A landscape with many valleys, sampled at points; each row gives a point and its height.
A ball rolls from a point to the lowest of its 2 nearest points, and stops where none of them is lower. Distance is the straight distance between rows; heights are no part of it.
k11 (h 3.34): [155 146 130 155 188 129 175 114  97 125 193 169 103  90 100 116 176 133
  93 105 138 136 119 125  91 137 146  66 136 142]
k18 (h 4.07): [165 114 113 129 119  90 119 119 121 126 167 161  85 142  89 175 169 185
  86 165 120 142 127  98 111 144 129  99 147 177]
k947 (h 4.13): [127 123 141 139  94 167 200 120  89 147 103 131 111 133 202 167 101  84
 153 105 164 122 139 119 135 137 118 122 137 100]
k859 (h 3.65): [117 114 169  93  75 136 150 141 142 139 118 104 154 142 132 171 162 209
  96 147 129 142 159 132 104 127 139 157 149 130]
k395 (h 4.89): [138 114 105 150 155 102 184 129  91 116 118 111 105 151 157 109  77  53
 144  97 127  80 141 113 106 133 140 142 143 121]
k273 (h 4.69): [176 154 110 126 203 178 137 159 146 129 103 113 136 111 113 136 113 118
 106 128 192 121  97 144 149 135 116  64 118  64]
k245 (h 4.28): [134 143  92 160 143 152 149 132 141 122 153  99 172 128 146  77 113  70
 131  89 113 134 109 164  97 112 164 150 107 123]
k102 (h 2.31): [134 135 118 156 159 183 205 158  93 138 116 102 143 122 165  87 108  93
  91  98 158 114 124 129 129 118 131 137  96  81]
k883 (h 4.55): [135 134 140 166 140 108 205 141  98 123 144 111 119 151 168  64 104  43
 117  82 121 111 132 132  86 113 137 137 125 110]
k648 (h 4.48): [130  71 126 112 147 136 130 121 144 145 116 146 134 101 129 139 124 143
 126 143 147 145 125 150 149 128 123  87 110  77]
k746 (h 2.75): [144 123 153 108  49 105  86 163 138 110  90 120 127 181 109 158  97 111
 152 161 126 135 132 105 167  88 129 216 144 181]
k550 (h 2.84): [106  90 117 110 151 155 137 116 164 122 117  92 165  91 144 122 143 157
 112 113 116 116 117 154 132 159 152 112 122  89]
k573 (h 4.74): [154 126  92 170 187 122 139 128 161 112 153 127 110 116  68 119 139 133
  83 112 124 121 120 166 129 174 130  73 112 138]
k956 (h 3.77): [102 108 158 120 143 156 209 128 112 127 137 102 136  90 174  93 123 124
 108  80 117 111 118 149  90 133 147 133 123  91]
k362 (h 2.10): [148 145 121 103  97  98  42 117 169 111 105 144 158 164  91 153 177 150
 152 156 121 140 125 125 183 124 107 128  98 164]
k710 (h 5.00): [137 129 100 137 186 137 128 113 165 108 147 101 135 107  99 128 169 179
  96 114 114 115 117 153 126 167 147  78 110 122]
k133 (h 4.68): [ 99 147 138 159 148 127  85  69 130 160 129 153  75 124  97 134 122 132
 174 169 141 153  82  68 113  94 109 124 181 127]
k491 (h 3.64): [139 143 145 129  91  99  64 163 145 125 121 159 111 163  97 144 145 175
 141 180 125 142  93  71 163  74 112 165 140 178]
k474 (h 1.81): [118  95 147  74  84 140  89 159 175 114  85 122 152 131 117 165 152 201
 116 135 125 118 120 163 153 145 123 137 106 140]
k100 (h 5.20): [131 105 118 121 172 144  98 123 150 104 107 118 132  84  76 164 162 174
 115 118 129 117 122 151 163 178 145  66 119 114]
k376 (h 3.75): [117 106 152 137 129 125 120 127 132 157 169 133 116 109 102 161 168 202
  94 143 121 146 140 143 137 148 143  92 126 151]
k531 (h 2.48): [129 164 145 110 108 125 141 107 109 171 175 166  98  99 134 129 172 196
 106 134 135 141 169 140 100 138 121 122 160 152]
k800 (h 5.46): [137 156  95 170 169 110 132 145 132 110 167 105 130 126  85  69 165 137
 111 118 123 158 115 166 105 114 161 108  94 135]
k898 (h 4.34): [128 142 142 142 162 159 153 135 103 141 143 135 113 108 157 170 127 152
 117 144 199 166 101 109 148 121 108  54 121  93]
k857 (h 5.04): [138  96  82  78 139 127  97 130 150 120 123 104 163 127 135 111 103 117
 126 141 121 117 160 165 126 152 136 137 120 114]
k142 (h 5.61): [113 143 128 104  64 101  58 110 122 105  68 119 126 172 112 159  78  48
 179  98 102  96 145 140 148 179  93 140 123 157]
k211 (h 4.92): [147 134  92  69 138 123  59 129 171 110 119 120 156 136 112 128 132 149
 124 153 117 124 155 142 153 175 117 108 126 134]
k814 (h 4.04): [153 176 112 171 181 155 179 154  94 105 148 117 125  94  96  98 165 115
  86  79 159 175  49 131 123  96 150  71  83  96]
k568 (h 5.63): [ 82 111 167 108  62 143  91 132 139 108  59 109 187 137 135 146 151 145
 152 101 104 119  99 171 128 137  95 111  77 112]
k122 (h 4.17): [ 83  87 170 135 117 136 201 127 131  97  94  94 134 100 168 121 115 140
 106  80 119  76 135 143 103 156 155 137 153  94]
k186 (h 4.30): [102 155 173 138 123 175 174 131 107 111 127 116 140  83 145  65 172 124
  97  43 133 160  84 161  54  86 164 112  97  93]
k145 (h 1.97): [127 124 119 154 166 116 131 128 139 162 137 143 122 133 148  84 101 101
 151 139 127 105 137  95 121 101 126 138 131 105]
k135 (h 4.03): [135 143 120 157 156 131 136 133 148 155 195 127 122 117  84 120 156 174
  86 133 119 135 140 145 118 142 149 114 130 160]
k346 (h 1.99): [132 141 147  63  56 103  69 166 149  74  90 133 174 173 109 148 140 143
 132 148 124 143 125 137 171 103  89 175  89 162]
k878 (h 2.18): [154 118 146  76  71 111  75 149 132  90  91 102 152 152 135 149 114 100
 114 103 101  85 191 164 148 212 119 162 145 144]
k569 (h 4.95): [138 186 113 151 175 152 152 101  98 159 194 150 102 105 133 103 153 121
 123 116 125 160 136 100  82 108 129  98 145 108]
k66 (h 2.51): [154 129 143  70  44  86  74 147 113  79  75 107 138 187 116 166 113  86
 140 116 109  98 171 147 181 193 108 165 137 175]
k927 (h 2.83): [108 124 118 140 135 135  89 130 147 146  92 137 148 135 125 155 143 155
 139 130 151 120 131 125 145 147  84  74  84 102]
k986 (h 3.13): [ 98 122 144 152 102 112  61 108 154 156 101 162 115 136 120 122 112 118
 190 153 135 135  85 106 155  79  91 132 121 136]
k86 (h 3.94): [142 137  97 136 146  97  63 121 157 130 139 137 109 147  66 139 123 159
 120 183 124 140 110 107 134 124 126 142 176 172]
k983 (h 5.09): [203 167  93 125 202 173 149 153 115 114 125 104 150 118  99 114 111 107
  79 121 183 137  81 126 175 108 138 107  92  75]
k775 (h 5.72): [ 93 140 131 117  89 116  28 111 123 123  70 130 136 150 128 128  75  50
 187 126 116 100 138 109 151 144  92 153 131 140]
k631 (h 4.96): [127 139 104 143 155 125 113 100 132 175 128 157  97 127  98 137 116 135
 161 172 138 159 112  90 102 101 104 101 141 115]
k993 (h 3.23): [149 130 139 102  96 103  88 179 154 123 114 135 140 170 117 154 142 155
 141 174 120 133 137 112 166 105 122 180 140 162]
k982 (h 2.02): [141 146 110 162 165 111 143  83 105 157 166 176  54  96  94 146 128 140
 128 142 126 147 108  92 112 136 110  77 158 158]
k360 (h 3.57): [105 100 182 127  77 136 175 131  96 121 141 103 112 134 188 145 140 143
 101 102  91 108 178 142  79 160 158 161 161 123]
k413 (h 4.49): [126 178 160 129 144 186 193 139  76 140 148 114 132  93 167  78 152 110
 122  61 147 134 126 164  62  95 164 121 107 100]
k106 (h 3.47): [133 155 103 163 181 108 109  88 140 125 179 139  76 108  75  83 137 138
 122 146 106 134  86  92  93  91 154 154 180 141]
k518 (h 0.95): [111 151 154 121  90 113 106 124 118 144 154 186  88 116 124 172 144 188
 145 148 132 171 109 129 102 116 110  85 119 162]
k922 (h 1.79): [154 138 112  84 122 123  97 142 159 107 105 101 177 130 145 114 117  98
 120  92  96  79 180 172 134 211 134 162 133 124]
k126 (h 4.87): [127 116 101 127 139 138 158 136 141 134 127 107 142 133 166 135  94 104
 170 119  95 116 146 154 108 140 165 146 130 137]
k965 (h 3.01): [125 173 127 161 164 191 194 164 110 133 131 108 156 109 138  67 142 117
  84  73 170 146  81 141 109  97 130 113  86  91]
k238 (h 1.73): [151 144 169  40  33 128  57 176 137  69  73 101 173 156 114 151 143 143
 106 109 116 138 128 144 179 142  82 170  82 140]
k358 (h 3.73): [130 154 124 151 129 149 193 129  71 161 130 129 102 111 183 118  85  82
 149 116 152 125 156 100 116 115 122 146 137  95]
k329 (h 4.52): [142 140 104 167 210 139 101  89 136 137 146 127  93 127  77 103 112  91
 139 157 166 133 105  95 136  95 132  98 155 115]
k265 (h 3.28): [123 120 138 128 126 155 172 112 123 154 163 131 129  90 161 114 180 175
 111 127 123 146 148 149 101 131 165 119 146  99]
k582 (h 1.17): [162 121  98 133 129 108 119 154 144 104 118 102 144 168 142 107  96  78
 130  96  80  63 163 162 119 173 144 167 135 148]
k660 (h 3.93): [118 134 149 131  74 105  75 148 142 118 136 189 126 171  97 146 169 169
 139 167 130 154 104 107 137  89 100 123 104 178]
k646 (h 2.03): [134 147 164  82  80 118 140 122 109 160 158 151 116 134 142 149 175 198
 122 161 126 158 165 107 130 109 119 157 137 166]
k325 (h 6.25): [167 122 119 102 121 115 161 175 136 134 148  95 156 141 117 105 143 163
  79 134 100 130 144 142 102 106 158 197 131 126]
k953 (h 3.59): [ 99 113 143 103  48 109  72 147 127  97 107 139 175 167 121 160 110  93
 156 130  89 138 116 129 132 101 104 157  85 159]
k270 (h 5.42): [130  93 128  84  86 128  73 127 157 120  71 136 158 130 149 145 121 106
 151 113 129 108 147 157 147 163  99 125  94  96]
k490 (h 2.71): [148 135  94 174 190  91 133  82 134 127 161 162  61 117  56 117 128 130
 118 142 117 126 105  94 112 125 130 109 162 158]
k785 (h 0.40): [117 102 144 114  81 106  99 130 138 154 124 151  92 162 136 115  99 150
 134 169 110 120 125  87 144  94 110 204 150 178]
k37 (h 6.38): [143 139  90 108 151 109  41  76 169 120 100 145 118 143  71 125 139 114
 167 178 118 128 117 103 168 134 126 137 170 123]
k96 (h 4.11): [148 100  97 127 189 128 136 137 135 120 150 139 147  94 114 111 123 130
 117 140 142 145 122 147 139 119 155  92 116  89]
k758 (h 4.44): [152 124 125 166 149  67 102 110 136 120 157 153  85 145  68 140 147 142
 117 198 121 144 107 102 147 136 120 108 186 179]
k776 (h 5.24): [122 118 116 124 138 101 127 115 127 127  85  98 134 156 143 133  80  69
 180 113 104  85 165 125 157 163 124 142 127 136]
k512 (h 4.22): [ 89  79 164 127  60 103 151 135 120 112  93 125 150 141 157 184 127 118
 144  99 108 110 147 143 147 154 132 148 121 130]
k114 (h 2.94): [ 99 115 153 119 105 159 158 109 121 156 138 154 134 106 161 170 181 169
 138 139 124 159 153 128 111 133 136 111 140  93]
k851 (h 4.46): [111  77 137 116  91  99 140 127 123  92  89 104 131 144 145 174  98  93
 131  91 109  78 145 167 153 197 133 120 128 124]
k537 (h 1.45): [121 147 149 150 129  92 134 117 113 144 156 201  64 113 102 159 153 173
 137 147 130 145 113 107 122 141 103  74 146 177]
k124 (h 5.44): [193 162  76 168 210 173 150 135 111 117 130 138 117 118  83 124 121  94
  80 123 180 118  82 105 158 126 128  78 106 114]
k885 (h 4.62): [ 94 143 115 165 127  99  70 112 137 113 120 172  77 133  61 154 121 149
 166 179 145 155  89 108 142 119 110 100 147 168]
k836 (h 4.05): [132 143  83 155 205 131 101  87 144 128 149 122 104 118  69  67 114 111
 144 146 130 128  86 111 102  74 158 140 149 125]
k312 (h 4.33): [153 180 113 154 199 176 180 146 127 135 148 125 122 132 132 101 105  95
 104 124 188 145 120 112 138  87 127 112 103  92]
k887 (h 3.71): [126 104 137 136 106  97  89 144 124  95 121 163 115 135  88 184 183 187
 116 148 127 142 108 131 141 137 124  76 103 177]
k722 (h 3.88): [146 169 145 131 172 200 209 131 108 147 143 119 127 115 157 125 128 134
  86 117 202 135 124 118 132 107 125 105 116  80]
k615 (h 4.32): [140 136 137 135 188 172 170 124 146 144 114 101 152 107 125 140 131 135
  95 120 185 123 117 142 125 124 119  84 123  69]
k954 (h 2.04): [ 90 136 164 107 107 120 136 106 120 163 151 168  91 123 157 134 118 148
 171 136 125 155 156 115 124 100 114 132 119 138]
k495 (h 4.70): [128 162  96 147 177 132 156 108 140 140 193 134 128 108 158  91 122 120
 120 112 126 149 106 100  85  96 125 121 120 120]
k138 (h 2.08): [110 129  97 138 123 128 163  99 123 179 150 149 138 101 154 135 132 129
 140 138 131 149 131  97 139 124 114 126 136 103]
k268 (h 2.78): [127 163 175 117 132 139 145 109 104 133 170 163  89  77 137 144 196 209
 105 115 137 137 161 145  90 156 138  79 178 124]
k111 (h 2.68): [ 86  79 116 123  99  96 155 122  79 132  98 138 104 155 147 158  68  69
 163 121 111 110 140 109 131 139 112 137 132 129]
k558 (h 5.54): [153 106  85 161 166 125  97 106 128 133 121 165  98 118  68 157 135  97
 137 162 135 151 106 108 169 151 122  73 140 124]
k884 (h 4.35): [151 119 131 185 173 125 172 130  81 119 140 161  72  94  91 170 115 116
  97 133 161 145 117 114 118 172 111  44 141 132]
k676 (h 2.99): [ 88 120 134 122 108 125  93 138 144 150 128 148 153 156 127 141 127 139
 156 171 115 157 131 112 139 116 104 131 127 155]
k820 (h 5.39): [ 66  88 161 129  72 157 135 132 115 122  85 130 147 115 166 158 144 138
 159 127 146 157 115 155 143 120 119 105  87  96]
k939 (h 4.47): [123  84 137 125 116 112 172 128 143 112 109  77 152 119 171 141 113 117
 114  90 109  83 140 158 124 168 139 146 140 107]
k656 (h 3.04): [150 149 162 127 162 121 172 106 119 127 190 160  93  88  98 116 201 183
  77 105 125 139 144 156  80 144 148  90 148 140]
k298 (h 4.80): [118  82 155 115 134 180 177 151 107 152  95 109 139 103 186 147  91 111
 117 118 168 127 112 132 137 132 122 109 130  63]
k415 (h 2.57): [156 126 134 106 113 104 143 137 125 168 161 130 112 146 143 109 134 184
 116 161 115 133 158 108 126  99 136 172 147 164]
k808 (h 3.76): [107 139 111 140 161 126 147 140 159 115 164  98 174 107 135 101 147 155
  85  98 104 121 139 148  97 127 154 145 106 124]
k649 (h 4.94): [156 146  78 108 182 143  77 113 164 143 129 124 147 105 107  80 109  86
 135 131 135 121 130 146 170 166 107 110 128 104]
k147 (h 3.35): [111 115 147 130 164 160 176 109 138 125 126  69 151  76 160 102 139 164
  99  97 126 119 104 141  97 125 147 106 129  71]
k522 (h 5.28): [115 109 107 152 129  84 142  96 103 120 100 101  90 162 137 117  59  59
 165 132 112  80 137 104 106 133 134 166 175 133]
k284 (h 5.07): [113  85 138 122 123 152 157 141 125 161  98 113 133 124 165 148  72 107
 145 116 135 119 137 153 119 145 116 115 110  93]
k375 (h 5.45): [112 111 116 116  94  88 103 110 120 113  80 110 110 177 108 139  73  77
 172 123  99  77 155 127 170 166 116 173 153 170]
k747 (h 5.25): [125 171 134 150 152 128 145 143 115 129 181 124 128 131 126  47 156 113
 135 105 100 165 107 152  91  80 166 136 103 143]
k401 (h 3.87): [115  97 205 111  51 113 160 145 114 114 119 102 116 170 164 187 140 146
 102 109 103 107 180 132 109 146 136 166 146 144]
k217 (h 1.90): [132 110 151 131 115 102 151 155 120 152 159 133 125 152 158  95 109 124
 124 146 101 106 171 126 116 123 134 175 154 154]
k786 (h 5.85): [132 110 100  94 101 100  72  95 151 114  90 121 124 153 129 129  88 102
 178 163 106 114 132 115 137 115 134 183 139 155]
k810 (h 3.63): [141 165 109 179 184 160 144 133 106 154 153 129 122 119 134  35  97  76
 120 123 168 137  91  95 109  70 125 141 136 105]
k214 (h 3.45): [100 155 108 164 165 164 173 139 142 123 153 111 162 101 131  81 162 137
  92  77 128 140 103 144  88 131 134 113 101 103]
k967 (h 2.47): [ 92 138 162 116  76 107  97 103 104 157 137 160 105 137 121 129 126 145
 186 163 132 157 119 105 124  70 119 150 116 174]
k602 (h 5.53): [112 131 155  82  52 114  48 144 135  97  64 124 182 136 136 136 143 118
 152  99 112 108 135 168 137 165  96 130  76 119]
k257 (h 5.01): [135 113 100 111 150 113 156 126 108 105  85  88 145 134 149 121  84  66
 141  80 128  64 163 150 150 187 125 130 123 109]
k233 (h 4.19): [113 144 171 136  53  91  75 136 134 120 128 156 155 172  98 121 138 125
 159 158 120 139  96 116 139  57  96 166  97 177]
k621 (h 5.67): [165 161  98 154 161 100 115 159 155 119 168 103 131 140  76  68 148 150
 105 150 101 145 122 144 121  96 163 149 132 151]
k55 (h 5.27): [ 97  76 145 110  91 159 125 126 126 138  59 125 145 121 157 158 106 120
 143 105 151 119 122 162 149 145 104 100  88  83]
k524 (h 6.08): [103 125 136 148 163 134 144  93 100 152 129 124  96 116 153 100  82  83
 189 145 143 122 116  82 131  90 152 170 181 125]
k340 (h 4.78): [137  83 107 105 133 102 106 128 141 152 129 134 134 121 137 122 108 141
 144 158 129 124 139 147 135 122 137 127 119 117]
k90 (h 4.00): [137 147 106 128 145 114 136 156 168  99 144  97 177 136 130  92 113 109
 113 103  91 121 143 168 107 133 159 171 123 129]
k623 (h 3.72): [151 158 101 168 197 133 186 125 101 127 172 134 124  81 113 102 152 121
  95 113 154 151  96 120 124 117 139  77 114 108]
k892 (h 5.40): [175 133 108  72 103 104  74 175 166 104 102 107 150 132 126 137 101 143
 111 131 100 115 163 144 160 160 127 190 129 125]
k519 (h 4.72): [130 116 142 170 193 172 170  93 130  83 111  93 121  73  93 116 175 161
  68 104 166 109  72 124 110 141 157  53 161  85]
k177 (h 4.01): [149 166 118 129 144 113 126 100 141 151 188 145  77 123 105 113 149 172
 124 157  92 154 120  85 113  95 151 162 172 163]
k839 (h 3.19): [128 129 171 115  73 102 186 140  85 134 166 126  90 160 171 145 113 120
 110 113  90 113 184 135  95 158 139 166 175 160]
k774 (h 5.36): [124 125 130  97 167 150  78 135 155 114 101 116 172  94 130 147 151 147
 146 104 138 116 143 140 179 180 132  88 106 106]
k341 (h 3.66): [143 109 110 123 152 122 149 126 122 136 174 146 132 101 134 110 153 150
 115 137 133 146 142 154  92 103 173 127 125 123]
k987 (h 4.23): [154 147 135 192 177 154 192 127  98  93 142 121 117  79  77 109 188 125
  59  63 150 142  58 146 111 139 154  54 109 112]
k92 (h 3.84): [151 162 149 125 122 140 153 151 124 142 192 125 126  98 126  96 189 204
  67 101 103 140 143 149  82 113 168 153 141 132]
k42 (h 2.46): [127 123 115 116 116 108  65 136 151 134  83 144 145 152 109 146 165 151
 161 152 116 128 145 128 161 133 105 114  87 112]
k412 (h 1.49): [123 105 179  59  48 141  64 147 164  85  59  93 166 141 120 153 153 177
 103 118 111 115 118 157 165 144 108 157  92 125]
k690 (h 3.61): [125 166 159 106 117 153 179 128 105 145 177 124 120  91 171  86 171 165
  99  89  97 132 168 163  76 127 159 156 146 121]
k403 (h 4.76): [134 189 122 145 161 174 195 127  89 147 161 128 118 110 153  61 117  93
 135  98 156 150 130 138  82  88 141 130 117 108]
k436 (h 5.19): [137 116 111 147 148 153 121 122 147 152 120 106 175 119 158 143 130 104
 154 134 152 127 146 148 151 148 134 109 133  99]
k442 (h 0.58): [ 96  99 122 107  94 104 131 126 126 139  98 162 175 118 143 171 123 122
 165 129 134 124 123 109 126 111 117 131 100 115]
k516 (h 3.99): [136 161 159 155 173 157 174 125  91 109 155 128  88  70 112  90 187 165
  77  79 146 135  96 149  62 130 147  58 144  90]
k77 (h 6.01): [128 135  82  84 130 135  66 100 151 121  79 132 133 129 126 126  91  94
 197 137 120 120 135 123 154 142 120 140 119 129]
k456 (h 4.71): [137 149  76 121 174 127  56 106 167 129 131 132 125 112  88 128 127 130
 126 133 127 121 142 126 172 168 103  94 113 131]
k174 (h 4.42): [140 106 137 135 112 153 214 131  83 131  86  92 121 135 167 175  70  65
 115  89 166 106 124 140 145 162 122 119 131  89]
k319 (h 5.21): [129 153 123 138 150 131 130  85 117 175 176 173  87 115 132 100 136 135
 141 166 138 147 148 104 101  96 125 114 157 129]
k618 (h 3.44): [140 195 162 135 156 208 208 146  84 145 151 117 136 101 159  84 140 123
  52  74 181 139  99 117 102  96 123 127 102  74]
k352 (h 3.74): [122 143 166 157 178 180 163 128 113 130 146  89 128  77 156  92 163 178
  83  91 148 127  97 126  75 117 147  76 142  73]
k180 (h 1.71): [131 142 118 108  71 116   4 117 139 110  85 143 146 154 108 113 143 113
 184 153 105 136 114 117 180 124 103 150 102 151]
k604 (h 4.73): [134  81 136 102  78  87 150 156 102 106 107  95 113 163 137 177  89 132
 117 105  93  88 147 162 119 172 145 160 139 154]
k728 (h 4.45): [154 127 122 183 188 145 183 122 125 100 129 118 107  87  83 134 165 135
  70 104 155 133  90 146 122 167 141  49 139  87]
k981 (h 2.82): [ 90 128 156 136  89 127 111 106 115 161 116 181 126 135 132 140 123 105
 194 135 150 149  94 114 132  71  98 111  86 143]
k356 (h 3.55): [123  95 144 166 138 125 115 124 113 119 154 152  90 118 104 180 174 174
 101 143 131 140 124 130 127 170 131  48 120 161]
k625 (h 3.14): [ 89  91 142 147 138 165 107 126 134 126 104 134 146 111 131 165 174 177
 108 130 160 125 111 119 133 155 117  56 119  90]
k206 (h 1.40): [ 96 109 159 127  73  93 126 125 108 143 125 135  72 157 160 133  82 118
 165 142 102 109 142  98 121 114 122 189 164 179]
k675 (h 3.36): [118 103 152 157 144 152 139 104 114 134 137 144 110  99 130 178 183 175
  93 126 158 126 102 116 109 163 124  37 144 111]
k315 (h 3.48): [127 121 113 125 135 105  89 131 171 137 149 140 131 149  96 159 142 165
 122 179 114 148 125 126 142 133 115 109 136 152]
k224 (h 2.26): [107  82 153  94 109 152 101 139 179 111  93  94 166 123 148 148 140 173
 108 127 109 110 137 165 143 164 143 139 137 109]
k343 (h 5.37): [143 131  91 121 171 152  83 125 126 124  93 157 124 118  89 147 118  95
 138 149 159 149 105 104 201 151  80  65 109 101]
k788 (h 4.09): [133 135 109 163 188 124 155 125 112 128 160 143 110 102 112 157 133 136
 116 141 164 154 112 110 139 146 116  52 134 114]
k248 (h 4.16): [133 141 125 169 160 127 170 117  99 134 155 118 127 131 168  35 105  48
 141 118 130 126 109 101 111  83 131 159 147 129]
k72 (h 2.72): [114 121 138 130 106 126 189 119  72 145 163 141  94 130 194 112 103  90
 142 107 102 120 177 127  98 151 133 146 166 141]
k213 (h 4.58): [146 136  85 149 163 155 138 120 144 130 135 106 144 120 150 108  93  69
 174 125 130 134 130 143 120 108 166 146 131 115]
k767 (h 3.40): [103 103 159  97  41  97 102 123 120  89  83 132 164 175 122 155 107  67
 149  99  78 111 110 157 140 140  84 143  75 154]
k218 (h 3.46): [102 105 144 125 105 132 124 144 143 147 141 116 169 157 144 169 123 125
 139 147 100 135 165 130 135 142 131 147 139 139]
k202 (h 5.18): [162 160  76 104 193 156  88 122 132 123 111 121 139 108 116 115  95  81
 133 138 153 138 108 106 188 150  93  86 129  81]
k601 (h 2.89): [146 123  98 145 184 153 142 137 109 143 123 123 123 131 153  74  69  66
 132 128 170 100 115  94 134  88 124 143 121  97]
k670 (h 6.09): [170 129  97 107 125 103 130 158 152 117 144  89 140 147 102 105  96 131
  89 154 103 131 143 110 126  95 146 228 151 147]
k864 (h 4.37): [ 92 146 143 148 124 100  51 100 155 135 122 151  99 146  75 146 120 156
 157 188 127 147  82  84 129  93 112 148 173 167]
k910 (h 4.20): [138 168 122 163 188 144 141 100  91 160 177 151  90  97 134  65 106 103
 126 139 173 129  99  78 105  71 127 124 168 115]
k535 (h 3.37): [ 79 118 144 126  71 121  69 154 128 112 120 144 175 153 112 152 147 141
 149 139 116 151 115 143 139 108 104 129  71 149]
k349 (h 6.18): [146 146  79 116 161 119  90 102 175 131 112 113 138 125 102 109 115 112
 177 154 107 123 139 124 153 127 141 154 144 127]
k83 (h 4.54): [108 117 135 119 139 175 156 146 111 145 106 125 142 114 169 167  97 126
 124 145 192 152 113 109 156 123  98  88 108  93]
k694 (h 2.13): [ 88 111 149 138  87 104 167 115  76 142 132 162  76 149 170 136  71  77
 163 120 122 110 151 109 112 131 119 145 161 155]
k874 (h 4.40): [110 130 195 131  39  98 118 139 130 141 115 162 147 169 145 134 144 129
 169 135 108 134 116 136 137  89 104 150  88 166]
k738 (h 4.39): [132 139  72 158 184 128 105 122 161 139 163 136 120 115  81 122 123 139
 111 139 129 120 129 134 131 141 128 104 125 151]
k88 (h 3.30): [ 88 104 167 113 102 142 173 114 149 135 117 102 150 124 152 161 159 168
 118 125 111 129 163 140 102 143 144 147 146  93]
k267 (h 4.02): [120  91 169 111  46  98 102 162 131  96  85 108 170 167 135 183 135 123
 129 117 107 115 159 156 165 151 128 168 112 142]
k40 (h 1.54): [103 118 171 103  83 132 156 108 123 148 159 139 106 141 171 143 151 158
 129 141 115 144 197 132 120 120 135 156 126 146]
k672 (h 3.80): [113 111 150 113  83 100 107 143 141 121 106 115 154 175 123 167 115 102
 145 140 104 122 179 126 172 140 126 179 128 164]
k798 (h 5.64): [123 114 101 131 124  96 106 103 132 116 112 101 115 143 139 115  77 109
 165 156 109 103 138 101 119 105 155 203 179 148]
k188 (h 5.23): [160 124 106  76  87  88  94 165 142  93  92 105 127 159 117 139  67 108
 137 141  87  99 149 126 162 151 132 208 154 167]
k266 (h 4.99): [146 102 122 104  96  83 143 160 114 103 119 102  97 162 126 141  70 116
 133 144  97 115 169 144 129 133 163 198 144 163]
k152 (h 6.40): [152  94 121 101 107 111 137 153 139 124 119  85 152 157 140 131 138 147
  93 130  96  87 169 141 120 148 145 184 120 138]
k644 (h 2.29): [145 133  92 124 175 154 130 131 130 147  99 113 127 127 150 115  78  89
 152 125 170 102 143 111 155 127 108 123 103 110]
k24 (h 1.29): [138 139 114  96  66 125  18 125 157 102  86 121 131 170 102 132 127 124
 159 163 105 136 107 101 176 102 108 205 130 171]
k285 (h 2.33): [147 134 158  89  29  92  85 165 123  73  80 128 158 194 108 132 119 105
 146 139 128 123 115 127 168  80  90 198 110 186]
k679 (h 1.37): [117 110  81 129 129 127 116 102 137 158 115 166 147 100 132 152  94 105
 154 136 155 134 120  95 148 110 105 127 114 114]
k499 (h 5.68): [136 110 110 155 136 121 104 116 131 143 110 181 111 123  75 189 150 126
 149 136 134 144  88 117 161 151 104  49 104 131]
k600 (h 4.38): [129 152 107 122 163 115 140 117 146 138 184 133 121 122 143 106 130 145
 123 144  88 144 134  87  95  95 142 161 141 142]
k373 (h 1.42): [136 119 111 139 175 173 169 154 132 133 104  97 148 121 168 100  91 101
 100 106 172  98 130 140 172 141 107 121  95  78]
k988 (h 4.75): [139  99 126 130 141 128 185 131 124 103  96  67 143 125 149  96 106  79
 117  69 126  83 128 182 120 154 153 127 114  95]
k56 (h 2.64): [151 152 155  69  43  89  42 141 124  69  76 107 140 193 121 140 113  89
 151 129 119 107 155 125 173 132  96 193 114 179]
k751 (h 5.49): [ 77  98 169 120  82 131 119 131 146 110 105 148 142 120 138 170 176 191
 132 142 138 153 125 145 138 125 130 102 103 117]
k282 (h 3.11): [ 86  89 133 110  75 107 112 127 123 103  89 146 141 156 150 165  76  66
 159 108 106 106 127 129 134 151  89 130  93 133]
k433 (h 4.06): [123 129 108 131 135 127 141 151 174 126 159 127 158 127 143 139 151 179
 102 133 106 119 153 121 128 139 147 155 132 145]
k538 (h 4.90): [137 140  97 155 170 155 122 109 146 149 159 138 143 119 135 141 111 100
 160 162 156 147 123 126 133 114 149 101 151 126]
k934 (h 4.36): [169 142 102 108 128 125 152 131 127 120 184 145 105 142 119 141 185 198
  83 163 109 154 138 113  95 127 146 131 155 153]
k829 (h 5.03): [116 165 129 133 134 130 184 133 103 129 176 113 114 125 168  51 122 101
 139 105 107 145 147 155  72  98 157 155 124 143]
k239 (h 5.87): [100 119 105 151 142 113  97  98 124 133  95 120 112 121 143 125  77  93
 195 158 145 118 130  85 125  95 139 167 150 116]
k69 (h 3.22): [121 144 117 129 123 144 160 107  78 169 162 151 111 101 185 101 104 120
 166 131 132 126 164 107  99 119 130 141 155 142]
k783 (h 3.86): [154 114 153 106  85 106 121 136 117 120 152 155  94 147 102 181 185 219
  98 163 136 158 121 110 136 113 123 110 117 175]
k165 (h 4.18): [109 156 157 164 154 159 167 136 103 105 145 119 140  80 122  64 194 145
  73  60 168 159  70 147  72  99 153  69 106  98]
k333 (h 3.85): [116 120 136 106 101 122 103 157 150 132 130 128 161 153 106 189 163 192
  98 167 122 156 136 118 118 128 121 135 128 140]
k594 (h 0.83): [118 101 132 150 136 134 152 149 126 165 151 137 134 125 176  90 121 122
 117 131 128 107 160 129 111 129 125 131 126 104]
k570 (h 1.91): [146 131  97 160 115  99 161 140 133 127 134 110 130 150 134  84  87  80
 131  95  87  76 137 146  80 137 151 183 134 151]
k107 (h 2.59): [112 124 125 134 134 152 162 105 124 163 141 172 131 111 138 169 172 147
 146 145 141 168 119  99 145 137 109  77 125 105]
k120 (h 5.91): [154 138  99 132 137 101 122 131 153 134 164 102 129 137  99  76 111 126
 122 159 105 140 130 141 110  80 160 195 163 154]

Where does a ball stop that starts at each point below?
k621: k147
k775: k147
k728: k40
k319: k518
k135: k24
k18: k24

Call two points neighbours if one is among the 2 nearest of the other. Go from one point of each pair to the other, from neighbour to neighbour, staying as low as possible. Name the highest point that can't be avoided.
k373 / k40: k601
k412 / k582: k56
k40 / k594: k415
k582 / k24: k746
k518 / k788: k884
